Each row is a point on a tangle of strands that fork, close into loops and nearly touch. The rows are in no order.
Two points are linked if the straight distance between their rows is under 66.3.
Q_861: [  1 -27 -19  11 -10 -17 -11 -15  -5   2   9  28   9  12  -2  -1   7   9
  14 -13]
Q_342: [ 11  13  42 -24 -49 -25  30  -7  36  17 -48  -7 -10 -17  13  -5  -2 -34
 -23  12]
Q_543: [  3   4  31 -39 -53 -16  27 -10  16   9 -36 -12 -30   3  42  -3  13 -45
 -18  24]
Q_16: [ 10  11 -27  46   3  -9   5  29  10   1  25 -23  26 -32 -35  -3 -33  12
  -5  -4]
Q_548: [-15 -10 -12 -34 -20  18  -3  -8  29   0  16 -18 -36   2  -8 -40   4  15
   3  28]
Q_113: [ 32  -1 -27 -33   5  16 -14 -14  26  -6   5  12  -3  11 -16 -19  73  18
   0 -17]
Q_215: [-20 -18  13 -36 -17  16  -1  -1 -25  -4   9  -1 -31  14  29 -25   8 -27
   5  21]
Q_6: [ -5 -34 -16 -13 -22 -28   0 -24   8   7 -12  17  -8  14  10 -11  18  -9
   3   1]
Q_631: [ 12   6   1  10  -6  -1   0   7 -14  -1  -6  31  30 -12   0   5   0 -23
   3 -45]
Q_500: [ 32   0  33  32  -2  56  14 -19  34  -3  22 -15  39  -3  11   4 -33  27
 -24  -1]
Q_996: [ 36  -3  -6  -1 -12 -11   7 -17  28   8 -13  10  20 -26   6   1  22   2
  -9 -32]
Q_82: [-26  11 -10  55  54 -24  -8  25 -40   2  -3   8  34   3 -30  33 -41   2
  -4  -7]
Q_61: [ 42 -41  -2  36  30   2 -30 -11  -8 -11  37  21  10 -10 -12  13  22  48
  10  10]
Q_451: [  7  -3  23 -40  14  28   8 -22  43   6 -24 -24   0 -23   5 -25  14  18
 -24 -12]
Q_812: [ -7  14 -14  25  25 -18   0  35  -8   1   6 -13  16 -41 -33  -3 -27   3
   1 -20]
Q_530: [ 17 -33  12  16 -20   5   3 -39  39   1  14   0  20  21  17  -1 -18  32
 -13  18]
Q_698: [-24  11  -2   3  11  29 -17  40 -29  -1  28  11  -7 -11 -36 -11 -19   3
  26  -2]
Q_485: [  0 -46  11  -3  -6  12 -14 -26  22   1  22  12   4  20  -3 -16  -9  39
  -2  24]
Q_203: [ -6  10  -5 -20 -19  -7   5  14 -53  13   7 -20 -26 -15  42   1  33 -55
  13  11]
Q_956: [ 37 -20  14  42 -23   5  22 -40  51  -2  11 -25  20   8  27  17 -33  27
 -28  28]
Q_586: [-19  45 -33  -4  54 -47  -6  13 -43  -1 -30   7 -29  -4  -5  39  23   8
  37 -11]
Q_285: [ 20 -35 -17  36  15 -23 -26 -14 -15  -2  26  30  17   7  -9  19  14  33
  18  -6]
Q_849: [-28  -2  -2  10 -42 -26   7  24   9 -24  21  -3  -8  29  -6  -7 -64 -20
 -11  24]
Q_467: [ 57 -13   5  37  10  50  -1 -37  33  -4  35  -8  13 -10   7  10  18  48
 -12  15]
Q_251: [ 39  16 -16  26  39 -48 -24  12 -17 -19  -6   6  25 -26 -10  34  23  22
  18 -40]
Q_671: [-35  66 -24  -3  66 -17   4  20 -61   6 -17   6 -37   5   3  43   4  -1
  32  10]
Q_979: [-43  33 -26  17   9  18  -9  45 -42   6  25   1 -18   8 -34   9 -24  -2
  37  12]
Q_754: [  0   2  15  20  -4  16   4  16 -10  -7   5  17  39  -8  -8  -7 -35 -24
 -12 -28]
Q_364: [ -5   6  23 -31 -25  -9  17  15 -31   7  -5 -28 -28 -28  41 -11   7 -58
  -4  22]
Q_55: [-27  21 -21  -8   9  11 -15  27 -56   4  18   5 -35   3  -3   6  21 -14
  42   3]
Q_240: [  7  -9   8 -53  23  49  -2 -14  22   0 -12  -1 -11  16  -7 -30  57  17
 -13  -2]
Q_685: [ -5   6  14 -27 -22  43   7 -34  50   9 -10 -16   1  24  12 -10   7  18
 -11  -1]
Q_469: [ -3 -11  -1 -47 -24  18  20 -29  22   9 -29 -12 -21  40  29 -15  48 -15
 -18  14]
Q_228: [-18   6   4  -9 -55 -33  17  17  10 -13   5 -10 -28  14  13  -7 -43 -36
  -8  27]
Q_567: [ 26 -46   9  50  24 -36  -7 -18 -22  -4   7  21  32 -10  11  23 -14   6
  -7 -12]
Q_518: [ 11 -26  11  29  23 -41  -2  -1 -11   1  -9  10  27 -29  -4   9 -19  -5
  -8 -22]
Q_798: [ -5   7  51 -30 -40  -4  20 -25  61   5 -43 -27  -9  28  30  16 -21  -1
 -30  10]
Q_13: [-23  31 -19  -4   6 -19   6  29 -66  18   9 -29 -33 -18  30  18  15 -45
  27  15]
Q_977: [ 24  -4  26  21 -31 -11  24 -18  57  -1  -3 -21  25  -7  11   8 -48   4
 -37  17]
Q_368: [ -2   0   2  49  32 -14 -10  21 -37  -5   3  19  46  -6 -20  22 -30 -12
  -6 -32]
Q_505: [ -4 -13  26 -49  10  36   6 -16  13   4 -25  -6  -9   5  17 -28  28   2
 -16  -8]
Q_428: [ 39 -16 -21 -13  23  -5 -31  -8  11 -16  12  15   7  -2 -20  -6  60  36
   5 -16]
Q_894: [-23   0  27 -18 -16  33   4  19   9 -16  19 -10  -7  -3  -6 -34 -47  -7
  -6  11]
Q_871: [ 19   5 -22 -42  10   8 -14   4  -7 -13  -6   8 -19  -1  -2 -19  76  -5
   6 -24]
Q_312: [ -3   2   0 -21  -8  10   4   7  -2   1  -2   1 -10 -20   0 -24   8 -14
   4 -15]
Q_856: [ -7   4   0 -46 -24  12  16 -14  39   4 -11 -34 -36  -7  12 -34  12  -6
 -11  23]
Q_725: [  2   7  -4 -19 -28  31   6 -13  22   2   2   6   2   4   5 -19   9  -1
   1 -13]
Q_151: [ 42 -30  -1   8  14  36 -13 -35  35   3  26   3   9   5  -7   0  37  57
  -9  15]
Q_311: [-36  34 -21  22  38 -31  -1  13 -55  10 -22  23  -6  18  -5  44 -11 -20
  24 -17]
Q_93: [  9   4  41   1 -46 -41  27   7  12  13 -43  11   5 -19   2   0 -16 -52
 -20   3]
Q_883: [ -7   5  18 -48 -26  11  18   4   4   4  -6 -39 -38 -17  34 -29   9 -31
 -12  28]
Q_460: [ 14  -3 -11 -37 -17  11  12 -22  10   7 -27  10  -8  12  22 -12  62 -21
 -10 -17]
Q_449: [-53  19  -3  40  54 -25  -5  29 -46   3 -19   0  14  14 -29  25 -56 -19
  -9   6]
Q_909: [ 29   5   1   9  -1  53 -15  -2  23   0  40  12  20 -13 -23  -8   9  35
   8  -7]
Q_430: [-11  10 -24 -18  51 -44 -29  13 -39 -10 -20   9 -27  -4 -11  17  44  15
  33 -17]
Q_248: [ -6 -15   4 -28 -44 -23  16 -17  16   4 -22  -1 -24  10  25 -14   8 -26
  -7  16]
Q_347: [-13 -28  45 -25 -22 -30  13 -11  25 -12 -25  -2 -11   8  24 -11 -43 -10
 -27  19]
Q_110: [-18 -41  12 -20   7  12 -20  -6  -3  -3  16  18 -12  10 -15 -24   0  24
   9  20]
Q_983: [-25 -30  -2 -30   4   7 -16   2 -47   1  16   5 -41  19  14 -21  33 -18
  19  28]
Q_147: [-24  22 -14  10   7  -8   5  36 -26   1  -3  -7  -5 -26 -18  -6 -20 -24
  12 -18]
Q_756: [  3   5  28 -24  -6  12  19  -9  47   4 -19 -29   3 -32   2 -23 -25   5
 -26  -2]
Q_841: [-10  11  38 -18 -27  35  15   5  31 -13   3 -12   9  11  10 -20 -50  -4
 -21   2]
Q_353: [ -1 -10 -26  -5 -25   4  -5 -13  40   5  25  -9 -12  -1 -16 -25  -5  27
   8  19]
Q_320: [ 46 -10 -11   5  34 -34 -31  -4  -2 -21   0   9  14 -23  -7   9  43  29
   6 -33]
Q_332: [ 64 -28  -4  56  18  28 -10 -19   8 -15  43   2   3 -19   3  13  18  47
   2  18]
Q_472: [  0 -33  23 -15 -20 -15   6 -29  38  -2 -13  -6   3  14  17 -12 -23  17
 -21  15]
Q_921: [-13 -10 -29 -11  17 -33 -18   1 -32   2 -12  17 -24   5  -3   5  39  -5
  26 -16]
Q_626: [-26  64 -34  32  68 -33  10  30 -32   2 -28   6  15  -2 -29  49 -22  11
   2  -5]
Q_879: [ 21  30  -5   4  51 -30 -39  25 -30 -29  -7  11  15 -15 -22  26  24  27
  32 -40]
Q_780: [ 46  -3  12  46  -2  50   3  -8  13  -8  36  12  44  -7   5  10 -12  20
 -10 -13]
Q_560: [-38 -19  -7 -14  -2 -19 -11   2 -59   4  13  -2 -39  20  27   0   8 -33
  25  28]
Q_173: [-48  53 -17  31  57 -27  12  33 -46   8 -39   0   7   2 -21  38 -33 -28
 -10   0]
Q_120: [-28   4 -26  11  10 -35  -5   7 -42   8 -11  18 -17   8  -1  18   3 -18
  30 -12]
Q_239: [-30   5 -16  32 -29 -33   6  17 -26  -1  -3  13   5  26  -6  16 -38 -38
  10   0]
Q_802: [-10 -29  -7 -32 -23  28  -3 -27  15   4   4  14 -17  54   7 -21  31  10
   1  25]
Q_704: [-25  28 -13   0  -3   2   6  36 -51   5   8 -10 -22 -14   6   0  -4 -42
  22  -3]
Q_367: [-24 -19  40 -38 -13  46  -4  -4 -15  -9   7  12 -19  28  23 -27  -8  -7
   0  17]
Q_860: [ 29 -18  23  45 -15 -18  23  -4  26  -4  -1 -13  42 -20   5   6 -48  -7
 -40  12]
Q_527: [ 12   9 -15 -27  12 -12  -9  14  -7  -6 -12  -1 -15 -34  -7 -14  39  -5
  10 -33]
Q_806: [ 20  -4   5 -29 -21  -7  16 -27  33  15 -41   6   5 -11  16  -5  37 -13
 -18 -19]
Q_133: [ 30  -3   7 -24  12  55 -28  -5  27  -3  25  19   7  -4 -27 -12  42  42
   2  -3]
Q_771: [  1  -7  10 -39   2  64 -12 -15  32   5   9   3 -10  15 -18 -25  32  32
  -2  12]
Q_672: [ 15  -1   8  57  11  15   2  24 -16 -11  17   5  60 -14 -14   7 -34 -14
 -27 -24]
Q_444: [-10  10 -30  33  36 -31 -13  19 -21   4   8   6   8  -8 -31  25 -12  29
  26 -11]
Q_688: [ 16 -24  12  50  -5 -43  10   2   0   2  -9   4  41 -20  -4  16 -38 -18
 -24  -3]
Q_206: [ 41 -38   7  48  -4 -12   6 -29   2  -2   8  23  39  -1  22  18  -7   8
 -12 -12]
Q_150: [-19  -7  10  -5   4  25 -10  23   2  -4  30  -3  -6 -18 -31 -29 -32  15
  10  11]
Q_519: [-14  19  43 -38 -33  31  14 -29  52  10 -45 -42 -13  41  34  14   4  -5
 -22  -4]
Q_131: [  4  -4  12  10 -24 -29  14   5  -1   7 -26  17  18 -18   0   3 -13 -40
  -8 -19]
Q_880: [  4  18  31   2 -23  62  10 -13  42   1  15  -9  30  18   5  -6 -36  17
 -16  -6]
Q_459: [-39  41 -27  -3  41  -5 -10  26 -63  11   6   3 -43  11  -5  28  13   3
  46  16]
Q_346: [-22  -8 -15  35 -28 -29   0  16  -3  -8  19   4  15  21 -17   3 -53 -10
   2  12]
Q_455: [  5   6 -23  22 -21   5   3   7  34   1  32 -18   7 -18 -27 -18 -31  17
   2  10]
Q_887: [-12 -18   1 -46 -35  20  10 -22  15  -2  -2 -14 -33  51  32 -23  25  -9
 -10  38]
Q_553: [  5  41 -21  -3  28 -15 -21  32 -32 -14  -3  10  -6 -15 -19  15  26   7
  35 -40]
Q_387: [-10  42 -38  47  61 -32  -1  29 -22   0   1  -3  19  -9 -35  43 -21  41
  15   3]
Q_90: [ 26   5  16  -2  -6  41   8 -38  48  10  -6  -9  30   4  14   3  14  25
 -17 -19]
Q_123: [  3  -9 -17 -41  -6  18   3  -4 -12   2  -4   0 -28  13  14 -25  65 -19
   4   3]
Q_294: [ 30  -3   0  22  -2  21   0  -5  19  -2  24   3  30 -21  -7  -5  -7  21
  -4 -18]
Q_59: [-44  43 -38  38  28  -4   1  43 -33   6   7   0   7  11 -41  20 -33   8
  18   9]
Q_982: [ 51   5  -7   7  -2  16   3 -34  43   4   3  -3  26 -20   6   6  37  24
 -15 -26]
Q_351: [-44  25 -16  37   5 -29   4  23 -52   8 -18  15   6  29  -5  34 -34 -48
  10  -6]
Q_716: [ 12   7  25  -5 -37  -3  20 -35  73   7 -18 -34   9   8  15  11 -26  15
 -29  14]
Q_310: [-25  -2 -12  -3 -40 -38   9  13 -20   1   0 -13 -36   6  17  -1 -18 -42
  13  27]
Q_156: [-23 -37  10 -35  20  23 -31  10 -31  -1  14  20 -32  10 -18 -22  29   9
  18  25]

A tip is a point with one link. Name the tips that can be reached along the links from each point below, in the order of the rows.
Q_716 | Q_347, Q_560, Q_367, Q_206, Q_519
Q_459 | Q_310
Q_460 | Q_802, Q_553
Q_861 | Q_151, Q_444
Q_841 | Q_756, Q_59

A piece is all that can be reached along the links. How many separate loops has the piece of each point below (a circle has one, a figure eight two, a Y none), and how many tips (points with one link)?
Q_860 | loops 0, tips 5
Q_228 | loops 1, tips 1
Q_894 | loops 0, tips 2
Q_861 | loops 0, tips 2
